Each row is a point on a landscape with many peaks, with its height.
A climber steps from a point to the highest of its 2 nearest points, and stops where none of them is higher. Distance is the straight distance between rows; heights are no part of it.
<121>: [124  51 102 115 110 125  94  68 109 106  92  80 123 103 107 138  92 119
 106  72 124 111  93 100  97 103 113  79  87 100  72 134]  (h 98)
<326>: [ 67 129 108 107 100 105  99  69 107 130  77  91 136 128 104  99  92  73
 106 137  86  75  81  88  88  73  91  80  69  90 127 110]  (h 424)
<58>: [ 93  90  90 101  96  96 105  54 124 101 111  80 136 116 121  89 122  99
  86 104  90  94  84 101  94  87 110 116  80  92  87 109]  (h 462)
<209>: [ 89 151 104  89 132 118  95  94 117  99 112 115  52  97  90  76  79  91
 121 111  69  89 131 104  65  81  93 105 101 126 103  99]  (h 364)
<32>: [ 74 115 108  64 110 116  82  89 117 135 117  70  71 129 102  95  92  64
 133 139 109  93 111 112  90  68  88 115 111 120 129  87]  (h 271)
<1114>: [127  66  75 121  72  72 106  89 121 108  61  83 127 107 132 113 124  85
  99 127 120 100  79  87 110  75 115 101  99 109 111 120]  (h 733)
<680>: [ 79  76 123  92  89 129 109 105  99  76 130  85  65 100 111 102  96 101
 115  88 104 134 119 123  97  90 119 146 109 100  90 103]  (h 555)
<710>: [ 96  91  88  83 110 111 135  61 113  86 105  64  82 108 139 122 110  84
  94  88  96  99 109 103  66  88 127 127  90 104  90 111]  (h 175)
<24>: [ 89 101  99 102  89  98 125  69 123 100  97  45  80 114 132 108 123  63
 130 124 115  98 115 106  72  76 129 122 112 140 117 106]  (h 275)
<1117>: [102 139  92  96 146 126  91 109  97 102  93 125  74 107  76  88  71  97
 111 134  75  61 121  96  81 115  68  75  87  92 104 103]  (h 507)
<1679>: [114  99 108 121 111  76 103  60  94 116  59  88 120 127 127 107 112  89
 105 103 132  89  72  90  86  64 114  56  72  99 127 116]  (h 755)
<464>: [102 103  71 100  83  56 124 115 135  76 105  72  86  87 137  97 141  84
 102 111 142  90 108 126 103  97 101 120 116 120  99 117]  (h 676)
<647>: [ 79 141  82 120 122  89  70 119  88 113 102 132  82 103  82  64  79 124
 108 100  98  83  97  87  83 111  60  74 104 120 106 112]  (h 425)
<1214>: [118  90 107 108  92  90 106 104  80 100  78 147 122  92 105 124  96 129
  68  55 100 107  75 101 111  93 101  57  51  71  93 118]  (h 388)
<47>: [ 74  61  95  97  67  86 107 132 143  85 133  77 103 106 125  92 104  99
 105  90 139 116  84 140 120 103 102 139 106 102  80 111]  (h 630)
<904>: [123 108 105  93  92  94  74 105  87  94 101  91  93  75  81  85 106  77
 122 139  94 106 106  94 115 109  84 116 140 123 113  84]  (h 328)
<1265>: [ 82  69  84 101 103  97 127  73 111  93 102  64 127 137 142 108 114  99
  78  86 100 111  86  89  99 101 103 117  72  94  86 124]  (h 506)
<1772>: [ 69 133 105 102 107 101  84 143  84 114 125 129  67  84  70  65  71 114
 105  78 108 110  93 115 101 106  96 108 120  90 107  92]  (h 152)
<1092>: [ 69 126  93  96 121 116 130  60 117  81 111  79  79 114 120 112 110  68
 101  87  86  85 103 111  85  60 119 106  75  91 106 113]  (h 218)
<449>: [105  77 113  98 120 133 103 109  96 100  89 108 114  75  67  88  81  88
 104  75  92 131 122  90 126 110 112 105 102  74  83  76]  (h 637)
<155>: [ 60  83 111  80  87 120 115  97 104  66 129  97  70  92 113  82  77 102
  98  63  75 113 100 111 107  92 106 145  86  86  85  91]  (h 619)
<837>: [103 100  97  92 110  81 119 106  72 107  98 143  95  81  70  90  83 112
  76  73  66  91 118  87 118 116 108  86  85  73  89  97]  (h 769)
<576>: [135  97 114 120  89 108  90 124  61 120  79 135 102  89  50  76  84 136
  93 112  82 116  81  76  93 115 104  86 104  81 108  98]  (h 282)
<1069>: [117  93  75 108  64  33 125  88 127 121  83  74 118 111 125  83 112  76
  99 132 134  83  93  94  97  88 115 102 107 122 113 116]  (h 817)
<70>: [122  91  86 120  83  78  82 117 104 120  77 107 114  84  81 110 107 115
  94 122 100 102  87 101 111 100 100  88 131 124 107 102]  (h 526)
<630>: [102 125 101 100 108  62 111  85  85 100 106 103 106 103 110 115 111  95
  78  80  68  64  90  86 113  90 108  79  77 101 106 106]  (h 809)
<1583>: [ 96  82 105 101 101  90 113  52 104 107  75 105 112 121 100 136  92  89
  93  87  78  69  94  90 110  81  94  59  45  78  86 133]  (h 563)
<1516>: [129 147  97  86 140 125 101  80  81 105  79 105 106 127  87  82  87  96
 125 117 109  91 137  83  67 117  65  66  98  93 127  91]  (h 629)
<347>: [139 129  91 100 115 105 102  80  99  90  96 102 101  89  86  94 136  84
 122 116 110 105 140 108  75 111 113  89 131 120 101 100]  (h 695)
<442>: [119  95  66  97  91  63 118  99  87  85  88 106 105  96 118 104 114 101
  62  83  85  74  78  76  95 113 107 107  95 101 107 101]  (h 879)
<408>: [118  81 123 120  97 104  75  90  86  76 103 101 100 104  99 101 130 104
 103 115 104 118 124 101 101 137 111 108 134 113  80  98]  (h 296)
<1657>: [ 84 101 134 116 133 121  91  97 103  90 108 108  86 115  91 108  83 101
  99  78  86 117 110  87 107 108 102  95  72  93  84  93]  (h 527)
<1565>: [ 65  74  99  97  77  96 129 128  90  74 105 123  97 104 106  69  87 130
  91  63  95  91  87 107 122 116 114 139  57  76 102  85]  (h 406)
<1726>: [ 61 111 111  78  98 104 114  82 115  91 127  93  68 117  95 104  76  93
 101  81  63 115 107 116 115 103  98 129  75  83  82 106]  (h 741)
<349>: [ 78 102 112 112  88 119  89  85 116 111 101  90 106 112  71 100  79  93
  98  97  82 120  67  88 106 107  83 108  89  47  88  79]  (h 417)
<213>: [105 106  90  93  87  60  91 105  82  95 114 117  88  80  93  76  98 115
  90 102  93 111  97  87  95 110  97 111 114 131  97  94]  (h 313)
<1303>: [105  72 119 105 100 105  76 125  99 116  85 117 120  76  80  97  88 103
 106 105 103 138 106  92 146  97 101 108 121 103  96  93]  (h 536)
<250>: [100  96 108 117  84 101  98  97 123 121 100  85 112 107 101 107  98 123
  70  91 100 141  86  97  97 111 109  95 117  90 100  95]  (h 539)
<697>: [111 101 113  96 116 114  99  73 121 106 111  73  84 105  80 114 104  94
 131 111 118 118 114 104  93  95 110 127 114 110  91 106]  (h 400)
<1354>: [ 96  74  82  89  51  85 123 150 105  75 118 100  94  92 117 102 126 118
  74 105 127 109 117 120 120 143  98 129 121 110  86  99]  (h 366)
<744>: [118  65  84  94  71  78 132 164 111  79 104  89 116  85  96 107 109 121
  76  88 123 110 100 105 132 121  99 136 109 115  70  90]  (h 312)
<1266>: [127  55 101 135  93 134  89  70 115 118  75  80 136 119 111 135 102 118
 103  97  98 113  63  86  78  80 105  74  78  90  94 124]  (h 124)
<829>: [ 95  61  64 102  96  80 125  96 119  79 102  54 117 114 140 104 132  83
  80 110 122 104  77 110 108 100 107 132  94  79  80 100]  (h 559)
<886>: [ 77  74 103 112  88  95  97 148  63  91 119 140 115  73  87  56  79 127
  94  84 100 102  96 104 145  97 118 130 119 109 116  88]  (h 588)
<968>: [ 74 122 124 111 110 121 106 130  84 116  88 135  98  95  47 117  81 109
 110  93  63  80 101  74 110 131  64  59  85  60  84 103]  (h 421)
<767>: [ 52 140 120 116 104  94  88 115 122 111 125 100  70 105 100  79  82  91
 109  93  91  93  75 111 102  83  78  99  72  94  94 102]  (h 540)
<1381>: [ 82 107  97 100  92  96  67 151  87 107 137 115  63  78  81  75  93  99
 109  94 130 110  78 125 108 108  93 113 149  97 114  82]  (h 115)
<1666>: [ 58 137 116 119 114 101 116 117  59  76 112 126  71  75  89  98  89  99
  83  64  58  88 112  83 108 116 101  91 101  87  99 103]  (h 607)
<1122>: [ 95 103 120 122  71  74  95 120  97  78 104  92  96  89  98  94 130  81
 112 121 140 136 123 118 116 105  93 120 125 121  85  94]  (h 404)
<1309>: [124  92  95 115  85  83 121  56  92 123  73  80 145 109 140 118 111  98
 122 114 142  52  91  96  76  76 118  62  95 105 140 122]  (h 805)
<1625>: [ 91 151 100 123 109  63  86  99  87 109 103 113  79 102  83  65 102 113
  99 106  93  73  83  90  72 102  89  72 103 115 105 106]  (h 453)
<1760>: [ 97  93  99 101  92  68  87 100  87 126  74 120  98 105  93  98  90 103
  76 107  76 102  58  73 105  80  99  86  88  83 124 110]  (h 627)
<816>: [101  66 103  95 104  90 113 106 104  92  84 113 121 117 100 106  93 119
  77  67 102 105  90  99 115 103 117  94  56  83  78 108]  (h 448)
<530>: [122  75 102  92 107  90 119  40  94 115 102  87 136 128 126 138 100  97
 104  85 102  72  96  92 104  81 111  60  59  95 119 128]  (h 622)
<662>: [ 98 130 107 110 109  97 108  61 114 113  96  70  91 122 110  95 100  85
 125 103 127  78  92  88  55  98 109  71  83  99 133 102]  (h 369)
<255>: [ 63 110 102  86 110 136  90 117  88  93 113 130  80  74  78  82  55  98
 114  87  57 100 119 103 122 103  90 100 105  82  86  87]  (h 415)
<1727>: [ 75 101 110 109 117  99  67 145  76 125  98 141  80  88  70  82  75 128
  92 104 109 111  77 108 105 102  96  96  97  82 105  87]  (h 190)
<30>: [133 121  98  90 116 131 107 100 101  76 113 105  71  81  95  97 113 106
 121 100 107 119 141 120  71  97 126 108 117 113  84 105]  (h 780)
<1372>: [ 97 101 107  86  80  53  79 116  69 101 137 106  66  85 108  70  86  90
  96  95  96 101  78 105 103  96  96 129 133 123 113  94]  (h 350)
<899>: [ 99  89  79  60  71  73 117 138 102  72 129  82  80  81 138  92 115  77
  94 110 107  97  99 109 107  80  98 145 123 117 100  94]  (h 580)
<845>: [110 146  96  75 142 147 126  68  99  91  96 100  73 113 103 113  83  82
 141 119  87  65 128  92  53  70 100  89  90 105 129  95]  (h 247)
<1074>: [101  93 126 128  84 119  87 111 111  73 122  86  87  92  76 103 137  88
 123 128 124 121 128 135 110 119 104 125 132 120  75  94]  (h 349)
<1496>: [124  73  81 113  83 102 123  48  96 113 102  57 151 109 126 137 124  81
 118 117 130  63  95  98  85 100 118  80 113 126 122 116]  (h 764)
<1554>: [139  72  94 111 105 113  88  68  91  90  98  69 130 102 113 146 141  97
  99 103 120 101 116 100  87 105 109  86 117 105  83 103]  (h 111)
<864>: [102  98  96  71  76  75 117 113 126  78 142  64  64  90 133  85 102  72
 106 109 103  94  94 119 102  54 116 149 108 119  92 107]  (h 524)
<774>: [122  42  91  96  87 103 122 141  84 100  64 110 131  80 101 110  93 120
  55  73  89 104  91  87 139  98 115 116 100  88  63  77]  (h 1)
<1347>: [ 69  61  78  84  86  97 120 151  90  75 105 118 100 102 133  87 102 136
  66  77 104 100  96 104 113 124 110 133  87  90  98  87]  (h 500)
<1712>: [136  81  98 103  85  76 129  90 108  94  95  47 151 104 143 127 134  82
  91 112 128  78 106  92 106  93 114  86 115 132 105 116]  (h 723)
<743>: [110  56  71 106  81  88  99 129 108  89  77  97 110  92 117 124 129 107
  57 114 126 101  84 111 131 102 109 118 101  86  82  93]  (h 673)
<800>: [108  88  81  86  83  90 115 133 105  67 111  84  87  59 103 113 119  86
  98 100  94 113 111 106 120 101  95 132 122 134  84 106]  (h 650)
<356>: [ 76 127 105 117 111 114 139  43 106 112 102  78 114 147 112  92 107  77
 134 114 119  80 109  89  56  84  97  70  68  99 132 113]  (h 416)
<218>: [ 61 104 110 111  96 123 120 115  92  82 101 134 106  76  73  89  70 124
 106  43  78  90 114  98 110 126 113  97  79  76  89  86]  (h 309)
<856>: [ 92 151 101  91 127 115  87 122  72  82 110 119  47 100  75  74  74  89
 119 122  68  79 103 102  86 106  53 102  97  89 100  90]  (h 455)
<507>: [122  85  83  97 119 117 119  54 103  87 113  62 103 109 116 144 122  81
 111  80 114  88 115 101  92 104 123 101 110 101 100 103]  (h 138)
<1151>: [ 57 124 117 106  96  83 114 101  82  87 101 137  95 104  80 106 100  94
  72  74  65  96 108  78 119 123  96  93  70  78  97 104]  (h 674)
<26>: [105  92  87  90  91  72 123  89 112 115  88  71 107 103 112 131 130  76
  84 130 112  92 107 108 126 101 124 121 127 122 117  81]  (h 351)
<1611>: [ 85 154 102  89 108 107 106  59  92  91  85 118 105 121  89 117  95  75
 115 107  99  78 126  80  85 109  75  56  73  90 126 110]  (h 523)
<785>: [146 116  95  81 115 118  93  95  87 123  79  96 116 109  76  87  72  88
 117 118  92 122 129  66  83 129  83  78 117  85 112  84]  (h 703)
<269>: [ 94 130  87  89 133 125  79 128  79 119  79 143  98  91  58  71  58  99
 103 100  81 112 119  81 113 126  80  65  91  71 105  98]  (h 113)
<1453>: [ 89 105 122 102 132 126 108  73 107 102 111 101 110 114  69 118  96  83
 108  81  55  93 111  86 109  97  86  88  70  76  70 105]  (h 451)
<1680>: [115  85  75  90  78  48 105 102  97  89  75  89  85 106 137  98 123  98
  65 101 120  87  88  89  93 118 115 100 106  94  98 104]  (h 815)
<1735>: [ 85 116 123 114 101 131 107 102  90  96  92 129  99 100  60 104  80 116
 107  68  74  99 109  88  96 143  94  68  73  52  84  95]  (h 379)
<1707>: [124 112 109 118 117 117  79 105  72 101 108 110 119  81  90  80  95 104
 107  87  72 111 115  73  86 132 102  79 129  99 100  90]  (h 331)
<607>: [ 79  53  83  93  60  81 111 174 105  92 107  96  94 116 134  92 129 118
  59 100 131 100  92 119 115 119 107 128 104  96  97  94]  (h 422)
<413>: [ 89 131  93  90 117 142  91  91 116  88 108  90  95  81  92 100  92  81
 115 111 101 101  90 104  78  83  88 124  97  87 101  78]  (h 258)
<78>: [ 93 124  88 100  97  74 107  72 105  75  94 117  71 112 114  80 112 100
  84  76 109  88 101 103  81 101 107 100  80 116  99 107]  (h 76)
<1404>: [ 86 129 104  81 134 126  93  93 105 108 102 122  88  89  81  90  74  91
 114  88  54  87 128  91  97 110  87  92 100 101 105  97]  (h 438)
<755>: [139  77 108 122  96 102  95  87 104 119  81  88 118 108  97 133  99 121
  92 103  67  85  79  79  90  85 106  81  99  84  96 108]  (h 149)
<130>: [128  31  84 113 101 111 116 103 109  82 102  67 125 105 132 146 112 112
  83  69 120 104 102  98 111 120 105  94  98 103  59 123]  (h 69)
<1368>: [ 82 112 112  84 104 112  60 110 112 111 124 104  57 106  96  71  96  98
 117 118  97 109 104 130  93  88  94 110 112 106 104  85]  (h 320)
<670>: [ 56 111  87  86  89  81  82 111 108 109 112 119  74  95 100  76  93  92
  72  93 101  99  70 118 117  91 102 113 108  83 111  89]  (h 281)
<606>: [118 102 138 135  92 116  95 114  81 105  83 137 113 105  79 102  91 139
  92  87  97 113  77  94  76 106 102  71  78  69  95 107]  (h 314)
<40>: [ 58  93 112 109 101  77  96 139  78 110 110 123  76  88 102  83  73 122
  80  77  90  94  59 110 129  92  97 106  98  80 110  99]  (h 232)
<334>: [ 78 107 110  96 102  88  53 125 109 126 110  90  97  99 106  78 101 107
 107 115 101 108  77 108 102  80  88 113 133 114 103  79]  (h 371)
<787>: [109 109  85 102  51  51 116  92 127  96 100  76 104 113 114  91 133  83
 107 133 133 102  99 119 108 102 106 116 116 131  90 106]  (h 740)
<1382>: [ 93 109 115  78  85  90  92 137  83  96 156  92  56  88 109  75  96 104
 108  86  91 114 112 119 116  87 107 128 146 123 104  91]  (h 401)
<1437>: [103 110 101 103 111 117  96  75  99  72 107 120 129  83 116  94 103 124
  86  55  96 118 117 110  92 117 115  85  83  98  81 107]  (h 146)
<741>: [ 85 168  86  91 117 119  98  71  98  98  95 100  94 126  96  99  81  92
 127 118 100  70 103  88  58 117  64  58  89  97 120 100]  (h 571)
<481>: [ 69 107 125 101 116  91 105  92 122 101 125  89  81 115 113  97  86  92
  98  83  93 118  99 101 104  86  97 123  68 104 100 110]  (h 628)
<868>: [101  93 102 104  82  97 130  70 108  97  86  61  99 111 108 128 135  64
 118 131 134  90 132 104  94  97 121 114 125 139 124  94]  (h 300)
<639>: [118 124  89 106 143 140  89  62 104 103 100  93 106  95 103 127  90  95
 115  87  93  74 112  97  71 104  89  74  81  83  99  98]  (h 221)
<888>: [108  91 100 108 124  76 129  63 115 111  88  67 122 131 129 114 111  86
 109  96 126  94  95  93  93  79 124  93  75 101 121 121]  (h 691)
<1383>: [ 97 129  93 101 108 104  97  73 100  60 111 122  84  84 109  97 110 115
  90  70  72  89 117 109  77 107 118 102  78  96  83 114]  (h 114)
<1100>: [129 106 107 109 107 132  77 107  79 128  69 118 125 130  79  93  72 111
 110 137  60 111  76  79  66 104  52  60  85  76 109 109]  (h 225)
<92>: [134 108  93 104 121 114  65 120  69 108  99 111  93  82  80  75 105  98
 114 133  93  90 125  87  93 123  85  88 150 120 101  91]  (h 362)
<301>: [ 74  95 121 102  88 123  87 108 103  96 111 109  93  94  74  80  73 121
 110 100 111 125  75 101 100 111  96 123  89  61  95  76]  (h 354)
<1253>: [ 73  58 104 105  72 108  96 127 109 107  92 102 121 116 114  98  97 137
  62  90  97 138  81 109 128 107 115 115 106  88  91 102]  (h 625)
<1443>: [146  63  99 105  71  81 106 112  79  76  86 126 128  86 106 120 121 115
  69  98 114 125 111  94 109 116 105  89 115 118  93 110]  (h 57)
<1600>: [122 125  95  71 119 146 114  73 111 111  83  94  95  90 103 108  84  78
 139 133 120  75 136  93  48  88 108 108 111 126 139  93]  (h 194)
<624>: [107 112  99  90 105  75 106 100 107  70  98 111  77  97 120  93 129 101
  77  92 120 111 107 117  98  96 130 117  89 116  84 110]  (h 40)
<1272>: [ 99  66 107  88  84  92  83 133 103 106 103  94 103  74  75 110 113  82
  90 117  97 123 112 106 152 104  91 108 144 116  91  84]  (h 474)
<1341>: [114 105 121 117  96 118  86 100  94 121  91 113 113 123  55  82  88 128
 106 129  77 116  85  80  73 128  82  84 104  88  94  91]  (h 251)
<970>: [104 134  88  97 124 130  93  92  89 103  99  78 111  93  92  85  91  86
 132 130  95  91  89  87  86  98  78 108 108 110 112  72]  (h 294)
<247>: [113  90  99  85 102 107 112 116  97  82 115 103 104  64  90  93  96  90
 102  72  85 124 117  94 123 104 102 129 116  99  83  80]  (h 744)
<1462>: [ 55  90 113  72  83 123 100 119  81  93 137 126  69  84  97  69  72 107
  99  63  66 101 107 113 121  95 105 123 110  89 102  92]  (h 509)
<193>: [138  99  98  92 110 113  92 109 110 135  85  86 113 102  64 111  92  91
 109 135 106 121 107  80 102 111  88  85 117 101 110  81]  (h 768)
<1097>: [ 80  69  96  99  79 118 119 122 100  68 116 113 136  92  95  78 103 125
  91  76 110 128 110 120 138 108 116 152  99 104  81  85]  (h 854)
<123>: [ 80 149 117 107 111  71  98 104 106 108 124  93  84  99  85  80  97  88
  95 114  76  64  74 100  96  85  84  95  76  96 103  92]  (h 490)
<1343>: [105 111 112  88 123 117 113  52 109 108 118  56  81 118  99 104 107  84
 123 118  91 105 124 102  76  80 120 118 105 127 109  95]  (h 337)
<1133>: [ 95 154 106  87 123 113 116  73 115 103  97 112  67  96 108 110  89  89
 116  84  92  77 131  99  66  82  95  80  98 119 129 112]  (h 302)
<170>: [ 95 105 113  69 101 104  59 118 109 106 139  80  55 101 108  92  95  63
 137 128 123 112  99 129 100  72  84 117 124 118 106  86]  (h 265)
<737>: [109  94  70 104  82  68  73 111 103 121  74 133 103  81 102  92  93 111
  81 109 106 112  67  87 105  72 101  96 102  94 109 110]  (h 577)
<579>: [ 97  87  87  92  93  82 117 112  75 101  81 143 102  81  94  95  84 132
  59  55  77 116  97  87 112 125 104 102 102  87 109  95]  (h 680)
<147>: [ 72 120  69  78 105  90  58 117  99 124 119 102  90  85  85  88  93  80
  93 118  85 102  90 105 111  94  94 116 137 102 124  74]  (h 332)
<395>: [ 77 101 104 108  91  83 101  80 117 147  76  79 116 123 115  92  93  87
 110 138 109  82  82  95  95  69 112  88  91 120 132  98]  (h 376)
<822>: [106 129 103  93 126 101  82 108 116 128  97  92  67 125  87  94  83  98
 110 114 122 105  87  88  73 109  77  96  99  96 113  88]  (h 763)
<1741>: [114 110  93 126  60  68  93 117 107 113  77  87 127  88  89 121 127  75
 100 146 120 105  79  96 121  84  86  97 139 122 115 103]  (h 487)
<1370>: [107 122  96 104 123 101  83  89  89 108  83 108  89  83 106 114 112 104
  94  97 108 101 100 104  92 105 108  82 111  98 119  93]  (h 587)
<1668>: [125 113 112 116 125 134  89  91  86 104  93 133 129 106  69 123  81 104
 117  91  64  87 103  90  94 111  64  37  68  60  89 116]  (h 168)
<1292>: [ 82  59  97 109  96 117 106 110 121  91 124  78 125 104 123  99 105 123
  88  80 117 121  88 123 117 104 115 131  95 103  65 106]  (h 719)
<1120>: [108 121 102 122  61  69  99 120 110  92 100  79 115  88  76 115 124  75
 108 145 135 110 113 120 134  93  71  98 122 132  99  91]  (h 452)
<1079>: [ 98  78 104 104  92 100  76 124  83 101  99 133 122  64  83  66  79 123
 101  78  82 135 106  81 137 102 107 106 111 103 105 102]  (h 502)
<1229>: [132  87 102 117 105 123  73  81 106 131  63 102 114 117  94 130  88 113
 116 132  88  72  68  80  77  83  87  56  95  91 125 115]  (h 173)
<1027>: [ 87  91 101 105  70  64  94 129 134  88 122  71  73  94 145  88 119  73
 109 118 145 120  96 135 119  82 103 118 116 114  90 119]  (h 609)
<133>: [ 89  70 119 114  81 112 125 120  70  81  89 132 113  81  85  76  77 128
  98  58  91  98 103 105 126 134 125 114  80  70  85  77]  (h 311)
<504>: [148  52  89  89  97  93 122 103  92  81  86  69 126 102 134 139 113 111
  76  70 101  89  90  82 102 107  92 101  77 100  78 102]  (h 46)
<696>: [104  91  96  92  86  97  89  88 131 101 111  77  87  90  98 102  96  95
 102 119 118 109  98 104 110 105 107 128 114 109  92  92]  (h 468)
<191>: [102 109 101 111 127 107  55 118  78 107  91 123  79  83  71  63  87 116
 117 119  98  95 114  98  81 122  78  95 118 110 100  96]  (h 390)
<937>: [ 92 120 118  67  99  78 110 116 103  90 130  83  46  90 111  80 112  93
 111  97 102 113  97 118 100  66  94 133 114 135  96 104]  (h 463)
<927>: [ 80  92  90  87  92  72 103 114 112  78 116  95  95 112 139  70 121 107
  77 100 114 101  99 125 102  92 112 130  81 105  87 100]  (h 5)
<615>: [ 80  98 110 125  84  93  97 122  92 113  82 142 110 102 102 102  90 144
  74  72  95 110  74  98 108 103 101  57  66  81 111 122]  (h 352)
<1515>: [ 89 103 110  98 116 107  87  45 109  99 104  95 108 112 104  97 111 100
 103 107  74  81  90 102  85  95 112  96  90 105  97 115]  (h 420)
<322>: [128 113  99 120 111  97  87 121  65 118  93 122 101  80  52  93  73 111
 103  91  65  97 100  70  83 120  97  55 115  83 101  95]  (h 305)
<13>: [137  63  73 114  77  60 111 110 118  90  71  96 117 106 136 116 119 101
  68 113 127  77  81 102  95 106 110 102  93  90  94 125]  (h 749)
<260>: [116  87  96 100 107  94  82  84 119 112  86  90  94  90 117 121  98  96
  98  92 120  91  92  94 101 102 107 103  86 110 105 102]  (h 534)
<1109>: [ 99  66 111 100  81 101 112 159  66  81 123 120 114  86  93  73 102 128
  95  96 115 112 101 132 156  97 117 142 117 109  92  81]  (h 696)
<1436>: [ 86 113 110 105  92  76  73  89 110 127  90 104  94 122  91  87  94 103
  92 116  97 111  77  83  89 106  90  84  79  89 120 101]  (h 685)
<1580>: [116  92 105 101  96 116  78  92 115 132  67 110 107 133  86 102  85 116
 114 140  80 107  71  94  75  69  73  83  81  90 109 124]  (h 199)
<1255>: [112 110 108 117 124 118  82  73  90  96 104 113 130 100 106 124 117 128
  89  62 109 105 100 114  88  98 103  58  73  83  85 110]  (h 170)
<151>: [ 65 148 103 103 117 111 102 133 101 112 109 126  77 117  64 103  82 103
 112 113  63  67 111  87  92 130  49  66  93  83  97 113]  (h 457)
<1781>: [ 90 125  93 101 104 109 117  46 101 119  89 106 138 135  97 124  95  89
 120 109 107  65  92  82  75  84  95  49  65  92 123 113]  (h 470)
<952>: [142  99 106  96 124 120  79  71  83 106  97 114 125  86  86 127  90 103
 118  72  97  91 108  97  96  97  94  55  81  72  87  99]  (h 191)
<1669>: [ 87  72 108  71  80  96 114 159  75  72 143  98  97  92 129  63 114 118
  86  83 120 116  90 138 131  89 117 152 102 102  96  90]  (h 584)
<81>: [131 117 110  90 133  94  82 124 102 129  86  85  80 109  75 103  94 106
 123 139 126 105 113  94  88 106  83  97 124 128 117  80]  (h 840)
<1384>: [113 106 111  88  84  98 102 110 124  87 137  85  89  73  88 105 114  71
 127 115  99 128 134 113 124  85  88 136 132 148  88  95]  (h 569)
<1734>: [112 119 101 105 134 130  83 101  94 106  83 152 130  99  67  90  78 111
 107 107  79 100 119  80 104 105  76  47  91  85 102 104]  (h 144)
<64>: [103  96 105  95  81 123 108 104 116  60 121  91  62  86 104 103 109 101
 122 104  93 131 139 127  80  78 123 139 133 115  74  98]  (h 666)
<1196>: [153  69 101  96  90  97 108  74  93  84  70  91 116 101 101 141 125  99
  98  98 130 109 107  90 119 108 105  83 108 110  95 107]  (h 88)
<795>: [ 99  59  76 110  76 100 113 103 119  77  84  72 122 103 120 140 135  89
  75 104 131 110 100 119 128 114 100 132 111  98  76 107]  (h 614)
<1113>: [ 99 137  85  97 110 110 106  74  87 101  90  75 103 118 116  88 107  79
 139 130 137  76  88  96  53  90  83 107  97 111 130  82]  (h 329)
<1434>: [135  53  92 103  73 108 120 136  80  83  84 109 141  76 106 114 106 129
  76  70 102 127 103  92 116 123 101  99 106  91  79  92]  (h 31)
<707>: [ 95  78  90  99  99 103 104 118  87  89  93 136  92  80 115  97 104 133
  67  66 100  99 116 109 109 123 128 112 106 102  92  96]  (h 595)
<501>: [118 113  87  95 119 107  83  69  99 115  74 100 124  97 102 117 122  95
 116 124 125  93 119  97  88  99  99  72 117 128 120  96]  (h 636)
<97>: [ 77 123 105  90 110  88  87  75 111 130  95  81  82 130 113  89  99  77
 104 132  99  81  91 106  91  81 106 110 109 109 126  89]  (h 326)
<836>: [108  95  83  82  98  99 106  85 109  99  93  83  75  85 117 123 116  83
  88 114 104  82 121 116 111  95 127 133 135 121 102  88]  (h 399)
<1017>: [ 92  88 120 116  93 120  93  74 120 122 104  97 129 115  85 105  80 117
  82  80  83 119  80  95  86 115 106  88  82  68  81  98]  (h 476)
<769>: [101  64 107 104 115 101 114  80  99  96  96  97 114 119 105 134  96 106
  84  53  77  80  93 102 112 100  94  81  56  90  72 126]  (h 508)
<1235>: [ 87  77  99  99  73  79  78 137 103  99 121  88 104  93 104  87 115  97
  86 118 102 102  81 128 134  86 103 123 136 116  94  88]  (h 418)
<938>: [ 98 113  98  82 124 116 109  70 102 121  94 101 125 114  90 112  94  86
 102  97  71 122 109  80 108  87  92  82  91  85 104  87]  (h 391)
<1635>: [ 81 141  96  90 141 122 113  57 121 101  95  92  84 106 118 125 101  73
 109  78  95  61 120 102  75  82 104  78  75  94 113 117]  (h 259)

Where does a climber stop that starts at each point below?
<58> | <442>
<868> | <30>
<1343> | <30>
<1214> | <1309>
<408> | <81>
<1074> | <81>
<1266> | <1726>
<1707> | <1726>
